Each row is a point on a landscape with many valleys, with its height.
A ball rolls from a point to whichever of its 6 nearest points has the largest drop for the distance, and stops where none of them is lower. Distance is the straight distance between rows; heights are no part of it.
Q258 h=42.9: [-10  -5  24   9 -45   8  -5  -9 -26  14  17 -14 -13  -2  -3  -5  11  15
  16 -11  12  22  12   8   7  -8 -27   3 -18 -13  26  19  -4  -9   4  19
 -37 -17  17  17  13  -5 -15  -1  -4  23   8 -28]
Q462 h=66.4: [ -9  16  10  24 -56  16  11  10 -36   3  -5 -38 -16   1  29 -43   8  41
 -23 -25  12  17  18  17  31   5 -33  23 -21 -16  17 -15  24 -17 -22  28
 -86  29 -39  -8  29 -35  13   9  12  -4 -12  -6]
Q248 h=32.0: [ 47   5   3  14  60  -4 -16  11 -19  11  21  -2 -12   0  32 -31  13   1
   5  16  -9  11   4  -1   2 -15   6  33  29  14 -15 -14 -28 -11 -18  26
  -4  -6  26   2  -3  11  22 -13  18  -4  41  18]
Q118 h=53.9: [-27 -12   9  21 -65   8  -3   0 -32  16   1  -7  -5  14  -5 -13 -10  24
   2 -17   9  19  14  18   7  -5 -30  -5 -34 -14  25  12  -2 -15  -8  27
 -60  -6   8  11   1  -6  -3  15  -5  20   0 -36]
Q872 h=35.7: [ 13 -26  -2 -13  50 -15 -22  -3   9   2   9   8 -32   5  -1 -14 -24 -32
   6 -10  -6 -20 -15 -31   4   1  26   1   2  19 -52 -33  -9 -10 -26  12
  23   6   1 -18 -40  12 -16  -4  -4  13  10 -21]
Q208 h=36.3: [ -8 -16 -15 -21  34   1 -21   7  43 -14   1   2 -15  -2  -6  -2 -47 -15
 -10  -2  -1  12 -13  18   8   6  16   1  19  15 -25 -34  -4  14  -7  18
  -2   8  -4 -22 -21  18 -13  15  -3   5  11  31]
Q48 h=31.5: [  0  -3  14 -16   0  -6  -2 -20   5  -7  18  -1 -14  -2   8  16   5 -14
  12   1  -9  -8 -16 -15  -7   0   4  -3   3  -1  17  -3   9  -4  16  -1
  27 -11   8  11   3   2 -16  -9  -5   0   3   3]
Q460 h=45.3: [-20   2 -16   0 -19  26  21  15  12 -15 -12  -9   6 -10   6 -10 -18   6
 -25 -21  19  33  14  28   2 -13 -22  -7   1   6  11  -5  11   2   3   7
 -70  11 -25  10  -1 -24  -1   5   1  -2   3  30]
Q686 h=34.8: [  2  23  25  15   2   9  -9  22 -27  20   5 -11 -19 -15   8 -31  35  29
  11   2   5  40  39   5  25 -12 -43  41   9   6   1  -2 -27   1 -13  48
 -54   0   4   8  25  -3  20  -2  16  10  25   9]
Q12 h=66.0: [ 34 -16   6 -16  35 -17   6 -26 -13   2  18 -13 -20   3   8   8  30 -42
  26  -5 -14 -26 -17 -55   1  -6  20  -2  -5  15 -20  -9   5 -19  11 -26
  35  -5  -5   4   1   2 -10  -6   9  -2  -2 -34]
Q704 h=13.2: [  9 -21   6 -10 -41  -5  -7 -18 -31  14  31   5 -13   6 -14  16  19  -6
  24  -1  -3   7 -17 -12  -4  -9  -6 -13  -4 -16  18  29  -2 -23  10 -14
  11 -20  42  11  22  24 -22  19  -8   8  -7 -49]
Q641 h=31.9: [ -1  31  -3   9  15   3  14   9  27 -12  -3   8  17 -18   7  14  19   8
 -24   3   4  18  12   4 -19   2  12  15  19   2  14  -2  12  24   7  -9
   1  -1 -26   5  -1 -18  -2 -17   4 -27  17  62]
Q354 h=40.0: [-26 -14  -9  -6   6   6 -23  11  23  -2   6   1 -25   9 -11  -7 -46   5
   1   1  14  35  -4  25  14  -5  -9  -4   6   7  -7 -24 -15   8  -6  28
 -39   5  10  -7 -13  19 -15  24 -11  17  14  23]
Q158 h=39.4: [  3   0  25  12 -34  18  -1 -10 -34  31  31 -40 -15  -6 -16  -6  38  21
  31 -16  14  28  24   9  14   1 -44  17 -17 -17   6  29 -14  -6  -7  26
 -38 -20  25  14  37   7  -5   3   4  21   7 -54]
Q659 h=38.9: [-15  18  13  16 -75   0   7   2 -25  -5 -11 -18  20 -32  34  11  26   8
 -27 -38  14   0   6  -6 -26  -7  -9 -16   4 -24  54  43  25  -7  23 -41
   0 -11 -10  15  21 -46  -5 -12   5 -14 -15 -47]
Q990 h=51.1: [ 29  10  11  11  64 -25   3 -15   7  -3 -19  -5   4   5   5  -8  16 -11
  -9  23 -23 -42   0 -44   9  11  41  10 -14  20 -47  -7  20  17   8 -20
  48  15 -41 -13 -32 -18  17 -26  12 -16   1  16]
Q448 h=44.9: [ -2  -5 -30  -9  27  23  -4  25  39  -6 -11   0  -1 -10  -7   0 -34   6
 -16  -3  17  41   4  36   6  -8 -10   3  29  24 -22 -16  -4   9  11  10
 -45  14 -18  -9  -8  -6   5  28  14   6  15  65]
Q714 h=30.1: [ 18  -2 -22 -18  59   4  -3  11  51 -11 -11  -1   8  -9  -7  -4 -22  -8
 -21   7  -9  -1  -8  19   5  11  23  16  25  16 -44 -19   5  25   9   2
  17  19 -34 -31 -18   7  10   5  12 -12   4  60]
Q861 h=31.2: [-16   7  17  12 -70   4   5  -7 -25   0  -2 -10  10 -22  25   6  17   7
 -10 -27   8   7   6   1 -18 -14 -15 -12  -8 -15  46  35  21 -10  17 -16
 -17 -16   2  21  14 -32 -13  -8   0   1  -5 -36]
Q91 h=44.8: [ 27  -2  -1  -3  52  -6 -22   6  10   2   8   5 -18  -2  23 -20  -9 -11
  -3  18 -14   6  -7  -1  -2  -5  19  25  26  20 -16 -23  -5  -4  -3  18
   4   0  -1  -8 -15   1   5  -7  11  -1  32  35]
Q399 h=12.1: [-13  -3  23  13 -13  14 -10   7 -24  24  20 -22 -30  12 -22 -17  14  22
  34  -2  13  34  21  13  18   3 -48  20 -14  -9  -6   2 -29   0 -17  46
 -43 -10  19   5  23  14   3   8  -6  24  16 -33]
Q151 h=18.8: [-11 -10 -13 -19 -54 -15  -9  -8 -13   9  -5  35  13   2 -29  20   7   1
  11  33  -6 -24 -24 -25  -2  -6  19 -18  -3  -3  22  23   5 -18   9 -36
  49   1  32   2  26   9   1  40 -20  -8 -41 -41]
Q272 h=16.5: [-20 -18  -7 -13 -54  -6  -8  -4  -8  10   1  37  10   8 -26  21  -5   2
   5  19  -3 -16 -24  -7  -5  -7   7 -25  -5  -6  21  19   3 -12   3 -16
  34  -7  36   5   8  12  -7  31 -14   0 -25 -37]
Q332 h=51.0: [-12   1  -2 -16  18   8  -3  -3  35 -13   1   2  -1  -7  -1  11 -18  -8
  -9   3  -2   5  -7  12  -6  -1   5   4  12  12   2 -14   9  16   9   9
   6  -2 -10  -1  -9   2 -11  -5  -5  -3  10  35]
Q263 h=31.6: [-33 -23  -5   8 -43   4 -22  19 -12  15   8  36 -10  40 -21   1 -39  30
   0  11  14  20   6  18   5   5 -18 -22 -16 -27   7  10 -19 -17 -23  33
 -41  -5  32  -2 -21  33  -3  35 -16  10   3 -34]
Q64 h=30.8: [ -3   9  27   6 -42   4  -3 -12 -17  -1  19 -10  -7 -21  21   9  28  10
   1 -17  10  17  11  -6 -12 -13 -15  -1  -2 -12  39  31  12  -8  21  -6
 -13 -17   8  24  14 -21 -17 -15   4   3   8 -16]
Q112 h=57.6: [ 20  23  -6  -9  41   7  26 -14  20 -34 -36 -16  50   0 -26  12  -4   3
   8  15  -6 -38   1   8  18  40  -3 -21 -18 -24 -12  17  -1  39  20 -40
  51  22 -36 -19  -1  24  18 -46  -7   4 -38  26]
Q120 h=48.4: [-26   1   5   8 -51  15  14   2  -8  -9  -9  -7  15 -11  17  -2  -8   4
 -21 -24  11  14   6  18 -12 -13 -18 -15  -8 -10  37  13  23   1   7   1
 -40  -4 -10  17   3 -28  -5 -11  -6  -4  -5  -8]
Q843 h=16.2: [ 27 -14  10 -12  -6  -2  -1 -23 -28  12  44 -15 -22  -2   0  13  31 -15
  29  -8  -1   8 -18 -22   1  -5  -6  -1   0 -10  13  16  -3 -15  17 -11
  13 -21  34  15  26  17 -25   1   3   4   4 -38]
Q527 h=19.2: [-26 -12 -15 -20 -40  -4  -2  -7   5   0 -17  30  29   6 -32  27 -10  -2
   7  29  -1 -37 -22  -6  -2   3  15 -31  -6   0  17  17   5  -4   0 -28
  53   7  27   1  14   8   7  25 -17  -4 -42 -25]
Q879 h=47.6: [ 32  21  16  12  47 -28   9 -21  -2   1  -1  -7  -8   6  16   7  41 -14
   6  12 -17 -33   1 -56  -7  14  39  11  -4   7 -18   0  15   7  14 -28
  54   2 -27  -1  -6 -20   9 -22  18 -30   2  14]
Q94 h=50.5: [-31  13  -8  -5 -33   7  25  -1   7 -13 -36  -3  44 -18 -15  26   4  -7
   5   9  -3 -31  -5  11 -18   8  -9 -28  -2  -6  33  30  15  11  18 -42
  45   0   5   6  22 -15  12  -8 -13  -2 -42 -15]
Q114 h=56.1: [-12  -6  22  24 -75  10  -4  -9 -44  26  10 -20  -2   3   5 -14  17  24
   9 -25  10  11  18  14   5  -8 -32   2 -31 -23  26  26   3 -22  -6  18
 -51 -13   8  13  20 -11  -3   7   2  25  -4 -56]
Q15 h=39.0: [ 34  25   2  13  41 -11 -15  10   2   3   8  14  -1  -7  26 -11  11   8
 -13  20 -10  13   8  -3 -10  -7  24  32  28  14   0 -13  -7   1  -5   9
   5  -6   3   2  -7  -6   9 -10  14 -22  40  57]
Q494 h=52.6: [-20 -22 -53  12 -57  15  27  27 -18   0 -24  19  16  28  -3 -14 -48  16
 -32 -25  22  12   2  46   3   3 -18 -18 -34  -8  12 -11   3 -18 -22   4
 -88  16   1  -6  -5   4  21  31 -10   5 -31 -24]
Q519 h=34.6: [ 54  19   5  20  56 -29   5  -3 -19  16  10   6 -13   6  30  -5  44 -15
  -1  10 -17 -18   5 -43 -16  -3  43  26  11  13 -22   3   0  -8  -7 -19
  36  -9   1   5  -3 -19  15 -29  22 -38  22  13]
Q960 h=61.7: [-19   0 -22 -35  13  21  34  13  52 -26 -29   3  18  -7 -22  15 -21 -12
 -14 -14  -3   1  10  46  -5   4  -5 -14   5   4 -19   2  -8  19  14 -13
  -1  10 -33 -12  -3  17   0  -1  -5   1 -16  42]
Q915 h=39.7: [ 12 -24 -10   4  64  -8 -44  27   1   8  14   0 -38   5  10 -45 -43  -8
  16  -3   7  16 -14   3  11  -4   7  14  26  14 -50 -42 -39 -10 -28  31
 -10   9  11 -29 -26  30  -3  12  -3  21  17   3]
Q40 h=9.7: [ -8 -23  11   2 -26   4 -18   1 -22  26  31   6 -19  33 -23   0  -6  20
  24   4  11  18  -1   5   8   4 -25  -8 -15 -29   4  14 -26 -21 -16  26
 -17 -18  39   4   4  36 -14  22 -13  21  12 -48]
Q216 h=61.3: [ 30  -5  11  -8  49 -18   2 -20  -1  -1   5  -6 -20  -1  16   0  22 -29
  13   6 -17 -30 -10 -51  -3   0  26   7  -4  20 -27 -12  11  -8   8 -13
  42   2 -15   1 -14 -10   2 -16  12  -9   7  -6]
Q302 h=38.6: [-16 -14   2 -26   3  -5  -4 -14  22 -13   0   8   1   7 -12  21 -24 -18
   3   4  -9 -23 -20  -2   5   8  14 -16   1   4  -3 -15  11   6  -3   2
  34   3   5  -3 -13  16 -12   4  -9   3  -7   6]
Q488 h=67.8: [-28  13   0 -12 -18  12  25  -7  22 -22 -19  -2  25 -12  -2  25  -3  -9
 -10  -1  -5 -11   2  14 -17   3 -10 -19   2  -1  22  15  14  17  15 -14
  17  -5 -11   6   6  -8   0 -16 -11  -5 -14  15]
Q195 h=36.5: [ 10  32  20   7   6  -9   3  -2   3  -6  16   4  -5 -16  22  17  39  11
  -3   1   6   5  14 -23 -22   1  18  15  14  -3  27  14   9   8  15 -10
  24 -14  -7  15  10 -23 -13 -26   8 -27  18  29]
Q626 h=58.4: [-29 -19 -21  18 -69  10   9   8 -20   9 -13  12  16  16   1  -6 -32  14
 -18 -15  11  11   4  31  -1  -8 -20 -18 -28 -10  26   3   7 -11 -14  15
 -60  -1  10   9  -6  -7   4  18 -12  12 -16 -29]
Q655 h=57.8: [ 33  -8  10  18  75 -25  -1  -7  -7   5 -22  -3 -19   0   4  -7  26 -28
   7  10 -28 -37   8 -56  -8 -17  32   3 -12  44 -69   0   5  -8  -5 -22
  32   6 -22 -18 -41 -22  12 -19  23   0   9 -19]
Q779 h=45.4: [ 34  15  -7  -7  65   3  25  -7  38 -27 -26 -10  43  -1 -23  -6  -8   9
  -6  11  -7 -36   6   9  28  36  12   1 -12 -16 -46   4  -4  41  19 -35
  36  29 -54 -30 -13  27  19 -41  -1  -2 -28  39]
Q651 h=37.7: [ 14   7 -23   0  40  11 -11  26  32  -3  -7   7   9 -11   5   0 -14   6
 -23   7   2  32   3  25  -1  -8   5  17  35  25 -17 -21  -6  13   8   7
 -23  10 -17 -10 -10  -6  12  20  21  -6  26  80]
Q550 h=25.9: [ 23 -11   1  -2  62 -15 -13  -3  16  -2  -7   2 -18  -2  15 -14 -11 -25
  -5   8 -22 -26  -9 -25  -1   1  35  18  10  26 -45 -23   7  -2  -4   6
  26  10 -21 -17 -37  -6   8 -14   8  -3  15  15]
Q869 h=24.5: [-35  -1 -31 -10 -50   7  31  12   9   4 -43  27  47 -10 -30  18  -9   0
  -1   8  11 -31  -3  23 -23  -1  -2 -30 -12   1  26  26   2   7   1 -34
  27   1  16   3  18 -17  11   7 -27  -2 -49 -30]
Q366 h=36.7: [ 11 -24 -12  -7  60 -12 -40  15  19   0   2   2 -30   0  13 -30 -42 -23
   2  -5  -4   0 -16  -3   6  -1  25  12  24  21 -51 -43 -14  -6 -22  22
   5  10   2 -29 -38  16  -7   6   0  14  14   9]
Q833 h=44.2: [ 32  20   9  23  47  -7 -27  29 -23   9  15   5  -3   4  30 -32  10  15
  -4  16 -13  26  19  16  18 -24 -18  37  37  18 -19 -21 -45 -13 -14  34
 -26   2  19  -5   3  20  37  16  28   5  42  45]
Q637 h=29.1: [ 48  -7   4  -7  16  -5   8 -31 -26   8  48 -25 -22  -7  13  13  48 -23
  28 -12  -2   0 -18 -45  -2  -8   8   5  11   2   5  17   1 -15  25 -26
  17 -16  20  12  32   8 -18  -3  15 -14  -2 -38]
Q241 h=13.8: [-10   7  22  22 -71  12   4  -5 -33   7   1 -26   3 -14  36 -15  13  24
 -19 -33  19  12  18  11   6 -10 -23  -1 -18 -24  39  18  19 -15   0   8
 -56  -2 -17  17  15 -38  -5 -12   6   3  -5 -34]
Q474 h=38.7: [  0  -1  14 -18  10 -13   3 -31   7 -14  -1  -6  -1   5   2  22   6 -25
  15   8 -14 -37 -23 -32   6   9  19 -10  -5   1   1  -6  17  -4  16 -19
  54   2  -7   4   0   4  -4  -4   0   0 -16  -3]
Q578 h=44.7: [-35  -4 -30 -16 -42  15  43  18  17  -9 -45  17  37  -8 -13  11 -18 -13
 -16 -12   2 -16   4  45 -21  -5 -13 -27  -9   0  16  18  -1   6   3 -20
  -6   0  -3   4   7  -7   9  -3 -21  -1 -34 -13]
Q441 h=31.3: [ 43   6  14   5  37  -2  -2  -7 -18  14  36  -6 -23 -12  24  -6  32   2
  20   6   1  11   2 -19  -5  -8   4  27  17   8   8   4  -8  -7   1  12
   5 -17  26  14  15  -2  -2 -22  14  -8  28   0]
Q933 h=52.1: [-24 -11   6 -12 -28   5   0  -9   9  -8   1   4  -1  -2  -4  15 -14  -4
   0  -3  -2   6  -8  10  -7  -7  -5 -18  -4  -3  25   3  10   6   8   3
   1 -10  12  11  -1  -1 -16  -1 -12   7   2   2]
Q778 h=42.7: [-36 -19 -13  22 -57   8 -15  21 -21  21  -3  34  -2  44 -18  -4 -39  42
  -4   7  18  19  19  17   6   9 -27 -13 -27 -27   9  10 -16 -19 -26  38
 -61   4  18  -9 -26  21  15  42 -10  10  -5 -43]
Q287 h=39.3: [ -5  24  -2  -6  33   7  32  -2  39 -29 -16  -7  30 -10  -9  19   8   0
 -11   9  -7 -17   4   7  -4  19   6  -2   2  -8  -3   6  10  31  18 -20
  35   9 -36  -9  -4   6   8 -31  -6 -15 -14  44]
Q449 h=35.9: [-12  34   4   9  -6   6  15   6  12 -19   2   4  15 -26  13  13  23  11
 -24 -13  15  19  21  -2 -23  -1   1   6  14  -8  32   8  16  14  10  -8
  -7  -6 -22  16   0 -33  -9 -23   1 -23  13  32]
Q67 h=51.9: [-32 -11 -12 -10 -20  15   5   5  23 -14  -9   6   2   0 -14   9 -33  -2
 -12  -6   5  19   1  33   0  -9 -13 -20   1   6   9  -6   1  11   2  10
 -32  -1   4   6 -11   5 -10  11 -14   7   3  17]
Q661 h=7.1: [ 22  12  -6   1  55 -11   3   1  33 -10  -9   4   8  -3   7  -5   1  -4
 -19  19 -18 -18  -6  -6  -2  13  34  23  15  13 -29 -17  13  22   7  -4
  33  12 -29 -17 -20  -2   7 -15   8 -22  10  52]
Q101 h=38.8: [ 18  39 -10  37  16  -9 -19  27  -8   8  -6  21  28  -7  18  -8  16  18
 -27   2  -2  37  27  20  -2 -19   8  27  28  19  -3 -22 -20   5 -11   1
 -30   6  -2   3   4 -15  15  18  28 -20  36  91]
Q407 h=46.9: [-29 -19  -1 -10 -30   2 -11  -1   8   0   5  22  -9  15 -18  14 -35   1
  -3   3   3   8  -8  16  -1  -4  -7 -24  -6  -9  14  -3  -4  -3  -8  19
  -9  -5  29   5 -11  20 -17  16 -16   7   2 -10]
Q579 h=37.8: [ 12  33  10  20   7  -5 -12  13  -7   0   6  14   6 -22  21  -6  26  22
 -12   3  11  33  28   1  -8 -13   9  27  21   8  20  -5  -7   4  -2   8
 -24  -3  -2  12   4 -25  -2 -12  12 -20  34  53]
Q977 h=43.0: [-12  -8 -18  22 -72  14  21   6 -26   4 -18 -10  25   1  24 -18 -18   8
 -33 -30  19  -2  -2  34  -9  -3 -18 -11 -21 -13  39   6  25 -10 -10  -1
 -59   2 -10  11  12 -29   7  -2  -6   1 -25 -37]
Q150 h=24.4: [ 17  30 -18  14  35  -7  -3  20  26   0  -7  17  22  -9   3   3  10   7
 -30  15  -7  19   8  12 -13  -1  24  24  32  13  -9 -12   0  21   4  -7
   7   6 -20  -9  -8 -11  10  -2  17 -32  26  79]
Q96 h=29.2: [  7 -16   2 -11  37  -6 -23   0  16  -1  13  -1 -32   3   5 -17 -25  -9
  10   4   1  11 -14   2   4  -4   7   7  13   9 -12 -27 -10   1  -8  26
  -1  -1  11  -5 -14  16 -15  -2  -6  13  24  12]
Q767 h=42.2: [ -8 -20   6  -2  24  -3 -31  18  -1  15  20   2 -41  24 -11 -26 -31  11
  21   7  18  31  -6  11  18   3 -16   3   3  -7 -22 -29 -36  -2 -26  39
 -22  -3  23  -9 -12  38 -14  20 -16  24  17 -14]
Q543 h=36.2: [ 11  50  -4  34  24 -26   9  12  10  -1  -6  12  27  -4  -1  11  36   9
 -23   5  -4   4  20  -7 -26  17  37  28  12  -2   4 -10   2  37   5 -27
  41  -1 -15  -1   7 -20   3 -28   7 -50  14  66]
Q283 h=68.2: [ -3  13  11  29 -76  16  12   4 -43   9   0 -49 -19  10  46 -39   9  47
 -32 -24   5  -8  11  27  24  19 -33  24 -30 -23  21 -15  32 -16 -30  31
 -78  25 -40 -23  46 -22  12  10  17   4 -30 -28]
Q888 h=16.1: [  7 -16  12  -1 -32   6  -7 -15 -32  23  39  -8 -15  10 -19   9  17   8
  29  -2   5  17  -5   1   4  -3 -24  -5 -13 -25  13  24 -17 -18   0   8
 -11 -23  41  13  21  25 -22  16  -9  21   8 -51]
Q895 h=38.3: [ 41 -19  -4   3  74  -6 -20   5  -8   7  10  -2 -29  -1  22 -30  -6 -25
  12   2 -13  -6 -11 -19  -4 -13  20  22  17  23 -41 -24 -17 -18 -18  18
   6   1  15  -9 -26   7  10 -16   7   5  29 -10]
Q724 h=55.0: [-38 -14 -25 -15 -43  10  21  11  16  -8 -24  23  24   1 -18  13 -36  -9
 -17 -11   6  -1   1  40 -12  -6 -11 -28  -9   1  12   8   4   7  -5  -4
 -22  -2  10   7  -6   4   1   8 -17   3 -17  -4]
Q107 h=39.9: [  2  43  15  13  12 -10  16  -6  13 -21   1  -4  15 -11   8  28  39   7
  -8   3   0 -11   9 -26 -19  21  19   6   9 -11  21   9  19  23  23 -27
  50  -4 -24   5   8 -23  -1 -29   6 -32  -1  35]
Q668 h=44.3: [-25   8   7  -3 -56  -7   5 -13 -16  -7  -9  -3  21 -22   5  28  21  -8
   9  -1 -10 -13 -11  -9 -19  -4   2 -17   2  -6  42  35  18  -3  33 -39
  38 -12  13  13  26 -16  -6   6  -4  -1 -29 -28]
Q803 h=43.5: [ 11  -8   7   4  40   2 -28  20  -3   7  14  -4 -30   0  13 -32 -16  12
  12  15   1  34   2  14  15 -14 -18  26  26  16 -14 -26 -33  -2  -9  38
 -25   1  14  -6  -2  18   9  11   5  17  31  24]
Q219 h=17.8: [  2 -27   2 -30  10 -15 -18  -8  -1   2  14  20 -19  25 -16   6 -18 -27
   4   0  -5 -29 -26 -37  14   4  20 -27  -3 -10 -26 -15  -6 -22 -25  -1
  39   5  16  -9 -22  31 -17  19  -7   6  -5 -39]
Q567 h=40.2: [ 24  43  -3  24  56 -17  25  -5  28 -12 -15  -7  37   3 -17   7  25  14
 -16  20  -8 -28   8 -19   6  36  26   9  -5 -19 -19   1  10  45  14 -38
  47  22 -41 -17  -4   0  19 -40   2 -32 -17  51]
Q920 h=18.9: [  2 -26  -3 -32 -10 -21 -16 -17 -16   1   3  26  -5  21 -21  12  -4 -25
   5  12 -10 -38 -25 -44  16   2  22 -31  -7  -6 -15   0  -3 -30 -15 -23
  50   8  19  -1  -3  29  -7  35  -5   0 -24 -49]
Q7 h=12.4: [ 65  -1  -5  17  66  -1   4   1 -30  19  39 -13 -17  -5  27 -23  31 -13
  16   8  -8  -4  -3 -30  -4 -12  12  24  24  15 -20  -2 -12 -12 -12   4
   7 -11  31   9   5  -6  17 -21  25 -18  31 -16]
Q310 h=20.5: [  7 -19  10 -18  19  -7 -14 -13   3   2  21  -1 -28   9   1   1  -7 -19
  17   1  -5  -6 -21 -19   1  -1   9  -4   2   0  -4 -20  -2 -10  -4  10
  19  -9  19   5  -5  18 -19  -3  -8  10  13 -13]
Q678 h=27.1: [-38 -17 -21  -6 -62   3   9   6   3   6 -19  32  26   1 -21  18 -20   5
  -8   5   1 -11  -8  17 -16  -8  -4 -27 -11  -2  26  18   8  -2  -2 -12
   8  -6  27  10   3  -9  -1  19 -19  -3 -26 -30]
Q234 h=35.6: [ 18 -10  11  -3  34   0 -16   0 -11  10  25  -8 -34  -3  10 -19  -3   5
  23   7   5  20  -5  -1   9  -5 -10  20  12   4   0 -14 -22  -4  -8  32
 -12  -9  23   5   6  12  -3  -7  -3  17  28  -2]
Q596 h=50.9: [-19 -10 -33 -19  -1  30  16  21  39 -13 -19  -1  -1  -2 -13   4 -39  -4
 -18 -23  19  36  10  45   1 -12 -16 -14   8  14 -15  -4  -4   3   9  -3
 -59  12 -22  -3  -4  -3  -1  21   3   7   1  45]
Q818 h=22.9: [-19 -10  11   5 -64  -1  -1  -9 -23   9   7   5   2  -3  -1  11   7   6
   8 -12   1  10  -6   6 -11 -14 -13 -17 -13 -10  37  29   8 -13  13  -7
  -9 -19  24  19  11  -8 -17   8  -9  11  -1 -33]
Q392 h=25.0: [-19  -9  -2 -24 -10  -8   0 -20  10 -16 -15   9  25   8 -19  25 -16 -17
  10  15 -10 -40 -22  -9   7  14  17 -29  -8   1   3  -2  14  10   1 -21
  56   8   8  -2   1  15   1   9 -12   1 -32  -8]
Q798 h=39.8: [ 20 -18   9 -11  53 -17  -8 -16   1   0  -4  -4 -22   3   5  -3   3 -35
  12  -1 -16 -32 -14 -47   2  -1  28   2 -10  27 -43 -22   4  -9  -5  -9
  35   3 -13 -11 -29  -1  -5 -12   8   9   5 -17]
Q466 h=36.1: [ 11   8   8 -12  33 -10   6 -25  19 -14  -1  -5  -1  -1   7  14   6 -13
   4  14 -14 -30 -16 -31   0  14  25   2  -1   8  -8  -9  19  15  15 -11
  49   4 -22   0 -12  -4   1 -17   4  -8  -4  19]
Q505 h=55.5: [-22  -2  16  29 -66  17   2   3 -36  46  15 -34  -3  29 -28  -8  30  22
  32 -25   9  12  40  13  11  15 -52  27 -42 -25 -16  26 -15 -24 -32  42
 -53 -15   1  -4  33   7  15  20  -1  22  -8 -79]
Q650 h=50.8: [-26  27   9   1 -24   9  23  -2  13 -28 -12  -4  26 -22  11  24  14  -1
 -15 -10   1  -3   9   3 -22   2  -8 -13   7 -13  35  23  19  14  21 -20
  15  -8 -16  11   5 -26  -2 -21  -1 -17  -9  10]
Q636 h=63.9: [-30  -7   4  19 -52  16  -1   9 -20   8  -3 -16 -10  14   0 -21 -19  21
  -3 -18  10  30  15  24  17  -6 -35   0 -27  -9  17  -6   5 -11 -14  31
 -75   7  -4   5   0 -13   3  15  -8  16  -1 -16]
Q291 h=46.8: [ 25  -7   5  10  59   4 -18  22 -23  13  24 -15 -29   2  11 -42   0   8
  25  12   4  25   0  11  13  -9 -28  33  22  10 -25 -24 -40   0 -23  46
 -15  -3  29  -7   7  27  24   2   7  19  27  -8]
Q683 h=24.9: [ 16  16 -24  -8  47   7  19  18  55  -9 -14   9  25 -10 -17   8   1   4
 -21   6  -7   3   5  26  -6  12  15  18  21   8 -32  -7   1  29  15 -15
  14  15 -38 -23  -8   2  11  -6   9 -23   0  74]
Q766 h=45.1: [ 17  -8  16   5  54 -27  -6 -32   3 -14 -30 -14   5   6 -10   3   7 -20
   7  11 -17 -48   3 -55  17   5  33 -15 -36  32 -58 -14  13  11   3 -29
  48  16 -42 -24 -42 -14   3 -10  15  20 -13 -18]
Q994 h=42.3: [-20   6  -9 -27   3  11  28  -8  26 -27 -35  -2  42  -3 -27  24 -15 -11
   3   9  -8 -31  -5  24   2  21   2 -26  -9  -5  -3  10   1  27   7 -25
  46  13 -12  -9   7  17  11 -16 -13   6 -37  14]
Q477 h=52.7: [-15   9  24  22 -60  16   2   0 -36  23   3 -35 -21   5   7 -31  24  29
   9 -26  11  18  31  14  21   0 -43  26 -32 -15  10   9   5 -20 -16  41
 -69   6 -14   5  23 -18   8   2   8  18  -4 -39]
Q695 h=22.5: [ -9 -23   1 -21   5  -6 -21  -5  10   1  17  13 -24  20 -10   5 -32 -13
   6  -1   0  -4 -20  -6   9   4   9 -16   0  -6 -12 -20  -4  -7 -16  16
  17  -4  21  -2 -19  26 -25  13 -13  11   7 -14]
Q623 h=24.1: [  2 -12   5 -21  17 -18  -4 -34   1 -19 -21  -6  20  13 -15  16  -8 -29
  11  10 -11 -49 -18 -38  21  18  26 -29 -19   8 -23 -14  13   9  -2 -28
  63  17 -17 -10 -15  10   3   7   3  14 -28 -17]
Q577 h=30.2: [-22  16 -29  -7 -27  13  36  11  11   0 -67   5  56 -21 -36  11   2   1
  18  17  12 -40   8  28 -21  18 -11 -32 -15  -6  22  37  -7  13   7 -55
  40   7   1  -2  28 -15  16 -14 -33   4 -60 -30]
Q882 h=15.6: [ -1 -23   6 -20 -10  -9 -14 -15 -10   6  23  15 -21  17 -14   8  -7 -16
  15   1  -6 -10 -27 -17   3  -3   4 -18  -5 -10   3  -7  -6 -20  -4   0
  23  -9  32   8   0  25 -23  11 -10  10   0 -30]
Q249 h=55.1: [-15  27  -3  -7   9  12  38  -3  29 -32 -28 -11  44 -13 -11  28  13  -3
  -1   4  -6 -22   8  13 -11  22 -10 -15   0 -19  12  21   6  27  20 -32
  40  10 -28  -4   8   2  10 -30  -6  -8 -28  25]
Q136 h=16.3: [-11 -22  -6  -9 -50  -4 -17   1 -20  23  15  38  -6  19 -24  17  -5   7
   7  17   0  -3 -19  -7  -5  -3  -2 -17  -6 -22  21  24  -7 -23  -2  -2
  12 -17  45   6   4  25 -13  34 -11   4  -8 -48]
Q478 h=42.6: [-13  13   0  10 -10  16   2  13   2  -7  -5  -7  -3 -16   9 -17  -1  18
 -16  -8  14  41  16  16   9 -16 -18  11   8   7  17  -8   5   2   3  20
 -64   6 -16  14  -1 -26   1   5   5  -2  19  35]
Q745 h=41.6: [-10  -2  -6  -4  15  12 -19  14  21  -3   1  -4 -18  -8  -3 -10 -30   7
  -3   6   8  38   3  22   9 -12 -12   6  19  17   2 -19  -7   9   2  25
 -39   2  -4   1 -10   2  -5  17  -2  12  21  38]
Q210 h=47.9: [ 38  15  13  -4  26 -16  11 -24 -12  -1  31  -9 -22  -6  19  18  52 -17
  18  -4  -6 -14  -5 -49 -11   0  23  13  10  -1   8  14   7 -12  27 -26
  37 -16  -1  11  23  -6  -9 -15  19 -24  -1 -10]

Where does a ball stop that starts at each point below?
Q460: Q661
Q745: Q704
Q650: Q661
Q94: Q704
Q67: Q704

Call two points neighbours if one is among the 6 nearest of the other. Go from one point of each pair to the other, from neighbour to neighbour, staying as low as possible. Name the highest point that can't be avoided.
Q7, Q704: Q441
Q241, Q661: Q872
Q40, Q241: Q64
